Points on a hilly landscape, in no order, each with its height.
A climber steps from a point to the highest of its 2 nearest points, and stops where none of them is higher. Distance is the straight distance between rows; heights are no part of it.
j470 h=1.75: 10 12 -16 4 -10 1 -13 4 4 13 -9 1 14 13 -11 -4 4 -6 8 5 36 3 -4
j261 h=6.83: -8 -7 -13 -15 -19 9 -7 -1 -11 -26 0 -15 0 7 14 4 13 4 16 -12 -16 -12 -8
j798 h=5.08: 8 -12 14 2 -1 1 -4 9 7 -14 -12 -10 -10 -16 13 -11 12 -4 -8 -19 -13 -11 -4
j495 h=6.03: -1 4 -2 9 -4 9 -6 -4 -6 12 11 2 7 -4 -31 8 3 12 5 17 23 16 20
j657 h=5.09: -10 -1 -24 -2 -12 -10 17 -3 -10 15 -1 1 4 -3 -8 7 16 -12 2 -8 -9 3 -9
j460 h=2.97: -2 30 4 9 -5 5 2 -18 10 -5 17 12 -2 10 -3 1 -9 -14 -6 11 25 23 10
j439 h=0.56: 10 -18 5 0 13 1 9 8 -19 4 -1 -4 7 6 0 20 6 15 14 13 -1 -11 24
j532 h=4.73: 1 14 6 6 2 -1 13 -11 -17 -13 23 8 3 19 18 7 2 -4 3 -10 -1 6 25
j715 h=3.18: 11 -2 6 14 -17 -1 1 -5 1 -15 1 -3 -17 -11 -1 1 19 18 0 -14 -7 10 30
j716 h=4.70: -11 5 -15 -9 -3 -6 16 3 -14 2 16 -4 11 -1 3 15 4 -7 -4 -5 -10 15 6
j3 h=1.27: 9 0 13 -2 16 9 -2 10 17 2 -5 -7 1 -9 -13 13 -15 4 -8 33 23 5 5
j791 h=5.11: 3 -1 -14 6 -15 0 -7 -3 11 0 -20 -2 -13 -4 3 -6 5 23 8 -5 -9 7 -7
j60 h=6.02: -8 -7 -10 -2 -5 9 3 1 2 24 -7 3 -3 -12 -30 20 -4 3 7 19 4 19 -2
j336 h=2.84: 2 7 -12 -7 7 -7 -4 11 1 7 -7 -2 19 12 9 -4 -13 -2 4 3 14 -1 -11
j984 h=4.64: -16 -10 -18 -5 6 -22 3 -2 -17 3 -4 4 9 0 8 1 1 18 6 -5 -24 -13 -1
j871 h=4.93: -4 0 6 -9 4 16 12 -2 -4 -3 6 0 -9 9 4 15 -11 -11 3 7 -11 8 -3
j577 h=5.31: -9 -4 -11 5 3 -13 -8 -12 -13 7 3 14 4 10 1 -19 0 16 7 -13 -14 -13 -8
j598 h=1.61: 5 -4 -1 -4 -1 13 -19 7 2 11 -2 -6 11 1 -22 -4 -2 -7 5 13 25 -8 -14
j17 h=6.52: 6 -16 -21 -1 0 -11 -2 5 -9 11 -19 -1 11 4 -8 11 4 23 22 11 5 -9 9
j563 h=3.11: 9 4 -15 -3 14 -13 -7 21 4 14 -9 -7 24 -2 -4 -5 -15 14 -7 13 20 10 1
j720 h=2.71: 14 27 2 2 0 5 -6 2 13 -17 6 -4 5 10 8 -9 -9 -4 -9 10 29 19 10
j342 h=5.97: 6 -8 6 7 -10 -4 10 -5 1 -6 -12 2 -21 -3 13 0 20 -9 -3 -19 -20 -13 0
j161 h=3.86: -8 -2 7 15 -19 -5 -18 -12 3 1 4 7 -4 -17 -22 -15 19 0 -5 -10 12 -1 4
j106 h=5.98: -10 8 -17 -3 -23 2 -3 -14 -6 -18 5 -2 -9 16 13 -8 10 10 11 -15 -17 -2 -8
j192 h=5.64: -4 -17 2 -19 17 7 13 18 4 4 -4 -12 0 -13 4 9 -17 -11 -8 3 -22 -2 -20
j815 h=6.05: -10 -15 0 -15 -9 13 9 -2 -18 -16 9 -9 -9 4 8 14 10 -3 9 -9 -31 -9 -1
j88 h=5.59: -16 -3 -13 -4 -1 -1 8 -2 -2 25 0 6 -1 -11 -24 7 -3 -11 -5 6 -8 13 -16
j95 h=6.50: -22 -4 -27 -14 -10 4 5 -10 -22 7 14 2 9 11 -15 15 2 4 18 4 -11 3 -4
j337 h=4.87: 0 -5 -3 -19 1 12 6 19 14 -7 -10 -19 0 -4 20 5 -8 -13 -2 -9 -12 -4 -28
j383 h=6.35: -3 -5 -13 -8 4 11 -1 6 -11 18 6 -1 14 5 -26 16 -10 10 10 22 11 13 7
j625 h=4.65: 3 3 -7 4 -8 -8 4 -2 1 7 -12 4 2 1 6 -7 13 -16 0 -13 4 -4 -11
j787 h=3.20: -6 5 -5 2 7 -23 8 3 -2 -5 3 4 -2 0 21 -12 -3 10 -16 -20 -29 -2 0
j59 h=6.06: 0 -7 -7 15 -2 -24 4 -13 -3 16 -11 19 -8 -1 -1 -14 14 4 1 -19 -19 -20 -6
j755 h=4.35: 0 2 4 -4 1 -4 15 6 -18 -9 28 -8 14 -8 3 8 12 -19 -14 -16 -6 11 20
j310 h=0.64: 17 -11 3 14 9 -2 2 -4 -11 8 -16 8 -1 17 2 6 9 23 21 14 14 -16 23
j745 h=7.07: -6 6 1 13 -4 -15 12 -9 7 13 -3 16 -21 0 4 -4 12 -10 -10 -17 -27 -11 -11
j568 h=5.61: -3 3 0 7 14 -7 -5 -3 -11 13 12 9 12 -3 -23 -11 -7 12 -8 11 12 9 16
j556 h=2.56: 3 16 -11 3 -2 1 -3 -4 14 8 -17 7 4 17 19 -11 -13 2 14 -2 12 2 -24
j364 h=4.17: 12 8 -1 -18 8 3 -5 19 21 -4 -8 -19 15 -6 23 -9 -15 -5 -2 -11 7 -6 -28
j28 h=4.38: -3 -15 28 1 -1 21 -2 -8 -5 -6 9 1 -19 -7 -15 16 4 -2 4 9 -12 -4 11
j732 h=1.66: -4 13 16 5 1 -2 -1 -12 18 -8 6 7 -13 -5 7 -10 -7 -17 -14 -5 -3 1 -14
j559 h=3.22: -9 16 16 9 -17 5 -2 -19 24 -2 5 7 -14 3 -6 11 -6 -19 -2 15 27 15 -5
j863 h=6.04: -16 8 -19 -1 -10 5 -1 -14 -9 9 7 9 -1 13 -11 0 -7 10 9 4 -5 16 -5
j526 h=3.58: 10 9 5 -1 9 -6 -8 6 1 -4 8 -2 19 -1 2 -22 2 -23 -15 -6 23 -8 -5
j388 h=3.84: 7 -8 -6 -1 0 -5 20 13 8 7 -21 -6 -12 -11 9 22 -1 8 -5 2 -16 16 7
j110 h=1.87: 2 2 27 -3 7 4 3 -5 4 -20 18 -1 -9 -10 6 -8 1 -32 -20 -6 -4 -6 0
j897 h=3.21: 9 1 11 -4 29 -3 -9 3 1 3 10 0 18 -4 0 -24 -12 -9 -10 7 16 -19 -15
j997 h=4.20: -10 6 -9 13 -17 -4 -8 -13 15 6 -3 14 -23 -3 -13 -5 1 28 1 -4 -22 6 -4
j81 h=4.18: 0 -15 -6 -11 -1 -8 -5 14 -6 -12 -7 -16 10 -12 17 -9 11 5 -1 -20 -18 -17 -9
j409 h=1.07: 11 8 16 -2 17 16 -7 -1 20 -12 0 -3 -4 5 5 -2 -20 6 -3 31 24 -2 -2
j957 h=6.98: 1 -19 -16 -10 4 -2 6 17 -4 21 -19 -5 9 -4 -10 20 -5 5 10 13 -1 -1 -3
j322 h=4.61: 2 1 3 -16 16 3 21 11 -1 -4 2 -5 5 11 19 19 -15 -24 -3 6 -5 -2 -3
j276 h=1.46: 1 -13 10 3 0 10 -15 9 13 16 -14 -4 0 -13 -26 9 -3 5 4 26 24 -3 -6
j974 h=2.47: 19 5 15 2 10 2 -7 7 17 -6 -13 -6 6 1 23 -19 0 -15 0 -12 18 -22 -18
j576 h=4.41: 0 10 16 10 5 -6 5 -12 -6 -7 19 15 -7 6 2 -7 1 -6 -13 -11 -8 2 18
j320 h=5.95: 10 -10 -13 2 -4 -3 -13 9 1 -3 -19 -7 6 0 3 -6 1 32 13 5 6 -1 8
j919 h=3.51: -3 2 14 3 -12 19 -11 -7 12 -7 -2 -2 -13 1 -8 5 1 -10 6 11 16 4 -4
j496 h=3.81: 2 5 13 7 -17 9 1 -5 6 -7 4 -3 -12 -10 -6 6 18 -20 -5 -6 11 10 9
j113 h=2.85: 5 0 14 2 15 3 -10 -6 1 -3 0 5 5 8 13 -24 -9 -2 5 -6 3 -18 -15
j843 h=3.45: 8 -2 -6 2 7 -8 6 15 4 9 -13 -3 4 -7 0 6 -7 13 -5 7 2 16 12
j894 h=3.91: -10 -8 -7 -9 17 -24 12 14 -12 1 0 -5 12 -11 15 2 -5 5 -14 -8 -27 -2 1
j208 h=2.45: 15 15 4 -3 7 -3 7 13 5 -16 5 -9 7 4 18 -1 -4 -11 -14 -1 13 13 14
j828 h=5.01: -5 11 3 -5 -5 12 3 -12 -13 -17 12 5 -5 31 20 2 -4 -7 13 -3 -1 -1 4
j608 h=2.20: 3 24 0 12 2 -4 -10 -10 25 4 -11 11 -2 7 10 -15 -19 10 2 9 19 14 -12
j217 h=5.06: -3 -2 18 16 4 -11 -7 -6 -5 7 18 9 1 -19 -26 -6 6 8 -15 1 7 3 26
j640 h=2.17: 13 0 19 -4 9 1 15 12 6 -16 3 -11 -7 -11 15 6 0 -19 -20 -4 -6 6 13
j709 h=1.90: 1 17 -7 8 -4 5 -18 -9 3 3 -2 9 8 18 -3 -17 -7 10 10 8 27 8 0
j764 h=4.31: 5 3 -6 16 -15 -5 1 -19 -2 7 -12 15 -10 8 -2 -6 18 -7 12 -10 10 -7 3
j681 h=3.90: -4 14 0 8 -5 -15 1 -10 -7 -14 12 9 -4 11 21 -20 8 -1 -12 -26 -13 -4 6
j469 h=4.09: -6 -1 17 8 -12 14 -1 -13 -7 -4 24 3 -9 -11 -22 9 13 -9 -2 -2 1 7 18
j932 h=3.35: 8 -9 2 15 -18 -8 -13 -4 6 -2 -14 0 -10 -21 -15 -9 23 15 0 -8 5 -1 16
j80 h=3.54: 1 2 -11 12 -18 -3 9 -11 3 2 1 6 -20 -6 -11 11 12 24 5 -6 -18 13 18
j603 h=5.35: -8 -1 -1 -3 -4 4 16 -4 -3 -3 2 2 -20 8 12 13 -1 5 -1 -6 -33 2 -2
j258 h=3.55: -7 1 -21 -16 -4 -13 -11 17 -9 -10 -5 -14 24 -5 12 6 6 1 2 -11 -5 -12 -7
j535 h=0.73: 15 6 11 18 9 1 -8 -6 -4 1 -11 11 1 21 5 -12 7 13 10 9 27 -15 15
j619 h=4.49: -16 0 19 20 -14 -14 -9 -18 10 11 15 14 -5 -11 -26 1 4 1 -11 5 18 4 14
j199 h=6.10: -15 -18 -9 -20 -1 16 0 0 -19 3 6 -3 4 9 -10 11 -4 -4 16 6 -15 -9 -15
j77 h=5.10: 0 -14 4 -3 18 -6 -10 7 -20 7 9 0 17 -6 -16 -17 0 6 -6 2 3 -13 6
j667 h=0.87: 14 7 12 8 18 12 -5 -2 8 -5 -13 4 -3 26 15 -8 -15 14 12 19 21 -14 0
j282 h=4.27: 9 -11 1 -10 5 2 20 20 -1 -4 -11 -14 0 -2 18 28 2 -11 1 -1 -12 -1 9
j611 h=5.47: -13 -15 -1 -16 -1 15 -8 4 -7 -2 9 -9 -1 -11 -16 -5 -8 5 -1 0 -23 1 -18
j864 h=5.46: -14 14 -7 -6 1 6 1 -10 -3 -8 11 7 -2 23 12 -5 -19 7 5 2 -11 9 -11
j965 h=2.05: 7 7 16 1 9 3 -1 1 29 -5 -9 -3 -6 -13 15 -7 -12 -18 -7 1 10 -4 -21
j222 h=4.81: -11 -17 17 -7 -2 19 -2 -1 4 -2 1 -3 -20 -14 -12 8 -5 -9 -2 4 -21 -5 -15
j689 h=6.39: -4 -20 -9 -17 13 -1 6 23 -5 15 -2 -12 13 -17 -16 11 -14 2 -7 10 -11 6 -7
j425 h=3.96: 5 -3 5 -5 4 -8 1 11 -10 -8 9 -8 11 -7 3 -10 10 -20 -15 -14 2 -4 4

For each start below, name the point where the climber stops.
j208: j95
j681: j95
j310: j261
j932: j383
j715: j957
j470: j261
j388: j261
